Each row is a point on a tangle of strands that fork and nearly touch. The rows are in no order.
Points whose rows are less than 50.8 apart are linked; no others are.
Safub: [-24  15   0  -8 -21  35  19   7 -10 -40   7  -3  -3  16   6   6   4  17
  13 -35  11  -7 -22  -5 -29  26  21   0  15  39 -35   0 -20  -6  -1   1]
fopaz: [ -3  -7 -13  -9  11  -9  -8  19  16 -13  16  22  -3  14 -25  23  -3  19
   9 -14 -10  -3 -14   2 -20 -24  22  -9  -3 -10 -17  -9  23 -16 -25  -4]
Funar: [ 14  -9   8  18  13  -7 -25   5   1   7  14  -3 -10 -28   0  -9 -34 -15
  14   1 -33  -9 -30  -6  -7  46 -16  12  42 -13  14  -2  33   9 -19  -9]
fen: [  1  -8   6  13  13  -8 -23   9  15   2  17   7  -4 -17 -15  -5 -20  -4
  14  -7 -25   0 -21   3 -12  12  -2   2  25 -11   6  -5  33   6 -24  -6]
Vaduk: [-25  13   4   7  -8  34  14  -8  -3  -8  -2 -29  -4  15  -3 -23  16 -18
  24 -13   3  -4 -29  12 -11  38   9  -8  20  32   0  -3 -25   0  -7   9]
Mitaf: [ 21  -5  14  27  14 -21 -23  -9  10  13   1   5   0 -28   9 -19 -26 -23
  12  25 -18   6   8  -4  21  14 -33  11  17 -19  22  16  20   9  -9 -14]
Nim: [ 18   2  -3  -1   3 -18  -6 -18  -8  15   0  10   8  -7  21  19  -6   6
 -31   7  -1   0  27 -12  14 -16 -23  -5 -20 -10  -5  16   5  12  13  -1]
dez: [  0  -8  -1   6  15 -10 -25  15  19  -5  25  14  -6  -9 -21   3 -14   7
  13 -11 -26   0 -26   0 -23   2   6   0  21 -11   0  -9  35   2 -32  -8]
lokif: [ -3 -19  -4 -14  11  12  -1  14   2   5   4 -23  11  16 -44 -21  49 -18
  13  19  -7  10 -23  36   7  -3  10 -18  -2 -16  21 -29  -2 -24 -17   5]
Pezus: [  9 -12  -7 -28   9  -9  10  20   0   2  -3 -14   5  16 -39  -1  38 -15
  11  24   5  13   2  31   3 -27  13 -10 -26 -16  20 -34 -15 -23  -2   3]
ped: [ 13  -2 -20  13  15 -23 -23   9  19   0  31  25   1  -7  21  27 -36  16
   2  22  -7  -2   7 -31 -16   7 -12  18  -5 -22  -9   5  31   5 -15  -9]
sop: [-10   2  -9 -26 -13  12  34  11 -12 -26 -10   8   2  24  -4  22  14  25
  -7  -9  26  -3   3   1  -2 -18  28   0 -18  13 -26  -3 -21 -15  15  11]
Vuzu: [  4  -4   5   0   4  -7   2   1   9  15 -23  -9   6   5 -18 -25   9 -21
   2  13   0   6   4  14  18 -16  -1  -7   1 -17  21 -17  -2   2   6   2]
depid: [-25  14   5   1  -8  40  13 -10  -7 -22   5 -33  -5  16  -2 -19  27 -13
  25 -18  -2  -4 -40  14 -22  45  14 -11  25  36  -7  -4 -31  -5 -19   5]
mev: [ -4  -7 -11 -16   4  -3  -6  18  13 -21  17  17  -2  13 -27  22  -2  27
   8 -21  -8  -4 -20   1 -21 -11  26 -15   7  -1 -27 -11  16 -13 -23  -2]
rima: [ 22  -3  -2  11  14 -28 -21 -11  10  11  10  17   5 -13  23   9 -23  -2
  -8  26  -7   7  22 -15   8  -4 -28   7  -8 -21   2  15  17  12  -5 -10]
Nos: [  2 -15  -3 -25   4   6   3  18  -7  -1  -2 -24   7  14 -42 -10  49 -18
  13  22   5  12  -9  37   8 -12  16 -14 -19 -11  23 -30 -15 -27  -4   9]
vap: [  5   1  19  15  -8  -4 -10 -24 -10  25 -18  -8   0 -15  20 -23  -6 -13
 -13   3   1   1  16  -1  24   9 -27   2   9   4  15  18  -3  20  19  -1]
vola: [-15  -1  -6 -17  -5  15   2  12  -2 -25  11  -1  -1  12 -19   3   1  23
  12 -29   3  -7 -23   1 -20  18  26 -14  24  21 -26  -9   0  -8 -11   6]
lekat: [-13   9  -5 -18 -17  21  34   5 -15 -27  -8   9   0  18   7  23   9  28
 -14 -16  25  -5   6  -7  -4 -15  27   5 -17  23 -30   7 -21 -10  14   6]
muvuz: [ -9  13  -3  -5 -22  25  27  -5 -16 -18  -6   7   0   3  20  18   8  24
 -22 -20  19  -3  11 -14   0 -10  15   7 -20  30 -24  17 -22   3  20   2]
Git: [-21   6   6  10 -10  25  12  -8   1   3 -11 -21  -4   9  -2 -29   7 -21
  18 -10   4  -4 -18   9   0  29   8  -4  18  26   7  -1 -18   6   1   9]
sini: [  1   0  22  23 -10   3 -11 -20 -11  25 -16 -13  -7 -22  21 -29 -18 -22
   3   3  -5  -1   9  -1  18  30 -22   7  22  11  19  20  -5  20  16  -2]
mika: [ 23  -3   8  20  15 -29 -22 -17   7  13   0  10   3 -22  17 -12 -18 -16
  -1  26 -11   9  21  -7  21   0 -39   6   3 -23  15  17  17  12  -4 -14]
zapi: [ -6  -4  -8 -11  -4   7  -8  17   5 -17  14   8  -1   2 -17  13 -13  25
   7 -24  -4 -10 -14  -1 -18   4  20 -13  16  10 -23  -5  14  -8 -11   3]
Nir: [ 13  -9  17  28  12 -14 -25  -4   7  13   1   0   0 -28  -1 -20 -28 -26
  17  14 -23   3  -2   1  15  22 -24   9  27 -13  21  10  23   9 -11 -12]
doz: [  1   5   3 -14 -12   7  25  -7 -10   5 -24  -8  -1   9   6  -2  18   7
 -19  -5  21   0  13   0  12 -22   3   0 -18   4   2  -3 -21   5  27   7]
lil: [ 17   1  -2  -7   7 -22   1  -9  -5  15  -9   9   6  -5  12  23   5   6
 -32   3  -1   0  28  -4  10 -35 -16  -3 -29 -19  -1   9   5   2  16  -3]
noko: [  8  -7  10  20  10  -7 -25   5   7   7  11   2  -1 -24  -5  -8 -31 -13
  16   1 -25  -4 -13  -1   0  26 -14   9  29 -10  12   3  30   6 -14  -7]
Poged: [  6   0   1 -31  -4  -4  29   4 -12   2 -19 -17   0  14 -14   0  32  -1
  -6  11  28   6  12  16   6 -27   6  -6 -28  -1  13 -26 -27  -6  23   8]
Geba: [-20  14   1   4 -21  34  17   5  -9 -25   3  -5  -5   4  14   0  -5   9
  12 -31   6 -11 -12  -5 -20  25  15   5  12  38 -23   6 -16  -1   6   2]
pato: [  0   6  -2 -25 -11   5  31   0 -12  -2 -20 -12  -1  13  -2   1  28   5
 -12   2  27   1   9   7   7 -23   7  -1 -23   5   5 -14 -27  -1  26   9]
gefi: [-24   6  -2 -12 -10  27  11   4  -7 -30  12 -11  -2  18  -9  -7  14  15
  17 -28   7  -5 -28   4 -24  31  24  -9  26  32 -24  -9 -16  -8 -12   4]
Gem: [  1   8   4  -4 -12   5  15 -18 -17  11 -18  -6   0  -2  17   2  14   7
 -29 -13  14  -1  19  -7  17 -17  -9   1 -20   6   1   7 -14  13  31   5]
Kog: [ 14   1  -9  -2  -2 -11  -4 -20 -11  14   8   8  10  -8  28  20 -14  13
 -31   5   3  -1  29 -20  12   1 -21   0 -17   3 -11  20   1  22  15   2]
mok: [ 18  -3 -14  11   8 -17 -23   5  15   1  25  18   4 -14  26  22 -42  13
  -2  20  -7  -6   6 -28  -7  21 -18  14   3 -17 -11   9  23  11  -5  -7]
risi: [ 21  -3  -6   8   6 -17 -20  -7   6  10  16  12   8 -15  26  13 -36   6
  -8  21  -7  -2  18 -21   6  17 -26   9  -1 -11  -7  14  13  17   4  -5]
Tiza: [  8  -7  -4 -29   4 -11  17  13   0   4 -14 -10   5  16 -28  -2  27  -9
   2  17  13   7   9  21   4 -30  12  -9 -25 -15  15 -30 -17 -15  10   4]
zer: [-17   1  10  11  -4  15  -1  -3   2  11  -9 -20  -3   0  -7 -30  -5 -17
  20 -12  -5  -3 -14   6   3  32   3  -2  28  17   9   2  -3   8   0   8]
Gis: [ -3   8   8  -2 -13  10  19 -13  -6  14 -28 -26  -3   8  -1 -30  28 -20
  -4  10  23   4   5  12  16  -9 -11  -2  -7   6  28 -17 -28  10  26   8]
gugaz: [-26  10   2 -12  -7  33  11  -4 -11 -35  15 -21  -4  19  -4 -10  25   8
  19 -24   4   0 -38   8 -30  42  24 -11  27  35 -22 -11 -27 -10 -22   3]
lapa: [ -4  14   3  10 -21  18  10 -24 -18   2   1  -1   0 -15  37   9   1   9
 -27 -16   8  -3  17 -18   8   9  -8   8 -16  27 -10  23 -20  20  24  -1]
gikot: [  8  -5  13  18   7 -15 -10  -3  11  16 -21  -2   5  -8  -8 -26  -5 -25
   2  13 -10   7   6  10  23 -12 -13  -2  10 -21  23  -3   8   6   2  -4]
kudi: [  0   9   4   6 -13   7   8 -27 -20  15 -10  -4   2  -8  27   2   8   5
 -30 -12  11  -1  20 -10  20  -6 -16   3 -17  12  -2  18 -14  19  29   1]
tesi: [ -4  -5 -12  -1  13 -16  -9  19  18  -5  15  26  -5  11 -21  24  -6  12
   6  -4 -10   0  -6  -1 -16 -36  18   0 -12 -19  -8  -4  25 -19 -25  -4]
Bula: [ -5   0  22  24 -13   8 -10 -12  -9  21 -14 -19  -8 -20  13 -30 -22 -26
  15  -3 -10  -4  -2  -1   9  38 -13  10  29  13  18  18  -3  17  11   2]
bagu: [ -3  -3 -19   4  18 -23 -17  18  15  -6  29  33 -11   3  -5  35 -16  19
   1   3  -8  -1   3 -14 -25 -29  11   7 -15 -18  -7   2  33 -19 -31  -7]
pekub: [ -9 -19   5  -9  12  22  -4   7  -2   8   4 -31   8  11 -38 -31  53 -15
  11  12  -8   8 -38  35   5  13   8 -22  16  -7  24 -19   0 -20 -22   7]
netol: [ -9  16   1   6 -25  28  16 -15 -16 -10  -2   0   0 -10  32   9  -1  13
 -21 -20  10  -6  12 -17  -1   7   3   9 -12  35 -16  22 -22  12  22   0]
Ker: [  1  -4 -11  -9  14 -18   4  20  16  -1  -1  24  -2  14 -20  28   3   8
  -1   1  -3   0   3   1 -10 -47  20   0 -25 -25  -5  -6   9 -22  -9  -3]
reg: [ -8  -2  14  14  -6   8 -12  -2  -2  15  -7 -13  -3 -13  -1 -23 -21 -15
  15 -11 -11  -5  -8   3   4  32  -4   2  30  10  11  10   9  10   2   4]
saf: [  7  -6  -6 -20   5 -11  14  14   7   4 -16   4   4  13 -22   6  14  -2
  -1   9   6   2   7  12   4 -37  14  -6 -21 -20   5 -19  -9 -12   8   2]
Kuvi: [  7   1  -8  10  24 -37 -14   3  12  10   6  28  -6  -3   7  17  -4  -4
  -9  21  -6   9  22 -10  -1 -41 -10  14 -21 -35  13   7  20 -11 -17  -9]
mivu: [ 19   0 -11   3  -1 -13 -13 -13  -2  11  15   8  10 -12  31  18 -29  15
 -21  14  -2  -1  22 -26   6  18 -24   7  -6   0 -13  18   4  26  12  -2]
Nizam: [-17  14   5  10 -23  32  12   0  -7 -14   0  -6  -5  -6  21  -4  -9   5
   6 -25   4 -12  -8  -7 -14  24   8   8  11  36 -15  12 -16   4  13   2]
Manaf: [  4   0   8  -3  -5  -3   8  -7  -1  16 -29 -13   4   6  -7 -24  13 -17
  -7  11  11   4  10  10  20 -17  -6  -3  -4  -9  21 -15 -12   6  20   6]
zagol: [-19   0 -11 -27 -10  19  31  13 -15 -34   0   3   3  32 -13  16  23  17
   5  -9  26  -1 -11  12  -6  -3  31  -7  -7  16 -26 -14 -19 -23   2  14]
kep: [  7  -4  -6 -11   9 -17   5  14  14   3 -10  17   0   8 -13  18   2   4
  -6   3  -2   1   9   4  -2 -42  14  -2 -21 -25   0  -4   5 -16  -1  -2]
kovab: [ 15  -4  14  18   7 -21 -15 -12   5  15 -17   5   2 -15   6 -17  -8 -19
  -6  16  -9   6  17   4  25 -14 -26   0   4 -22  21   7  10   9   2  -7]
Fot: [  6  -2 -19   9  16 -23 -20  12  18  -2  31  28  -4  -5  11  31 -28  17
  -1  16  -7   0  12 -23 -17 -10  -4  11 -15 -19  -8   5  31  -7 -22  -7]
zoleg: [ 12  -1  -5  14  20 -35 -18  -4  11   9   5  23  -1  -9  13   9 -11  -6
  -7  23  -9   9  23  -9   6 -27 -17  12 -16 -31  13  11  20  -4 -15  -9]

A fork is a point with three links, a tip a point with one. Leave the first point through the second and follow the links. Name the first fork or tip that comes.
Gem; kudi -> zagol
lil; Nim -> risi
mev; zapi -> gefi
depid; Vaduk -> vap
kudi; Gem -> Tiza
ped; Fot -> tesi
mivu; Kog -> lil

Follow the links from the first point to the second, and from the first to the third. Name the last point that the two ways share.
Manaf; mivu; Nir -> mika
ped; Kog; mika -> risi
risi; gikot; noko -> mika
Nizam; depid; mev -> gefi
lil; Mitaf; Kuvi -> rima

A fork is a point with three links. Follow the links from the first point to the second and name the forks in between, in order.
ped; rima -> risi
Poged; lokif -> Tiza
gikot; Nir -> mika
Mitaf; fen -> noko
fen; rima -> noko > mika
vola; depid -> gefi
Kuvi; Manaf -> rima > mika

Name the points in between on the shortest way along the links from the first point to the second, in order.
lokif; Tiza -> Nos > Pezus
Tiza; bagu -> saf > kep > Ker > tesi
Safub; mev -> gefi > vola > zapi
gugaz; Nizam -> gefi > Safub > Geba
Git; Bula -> zer > reg
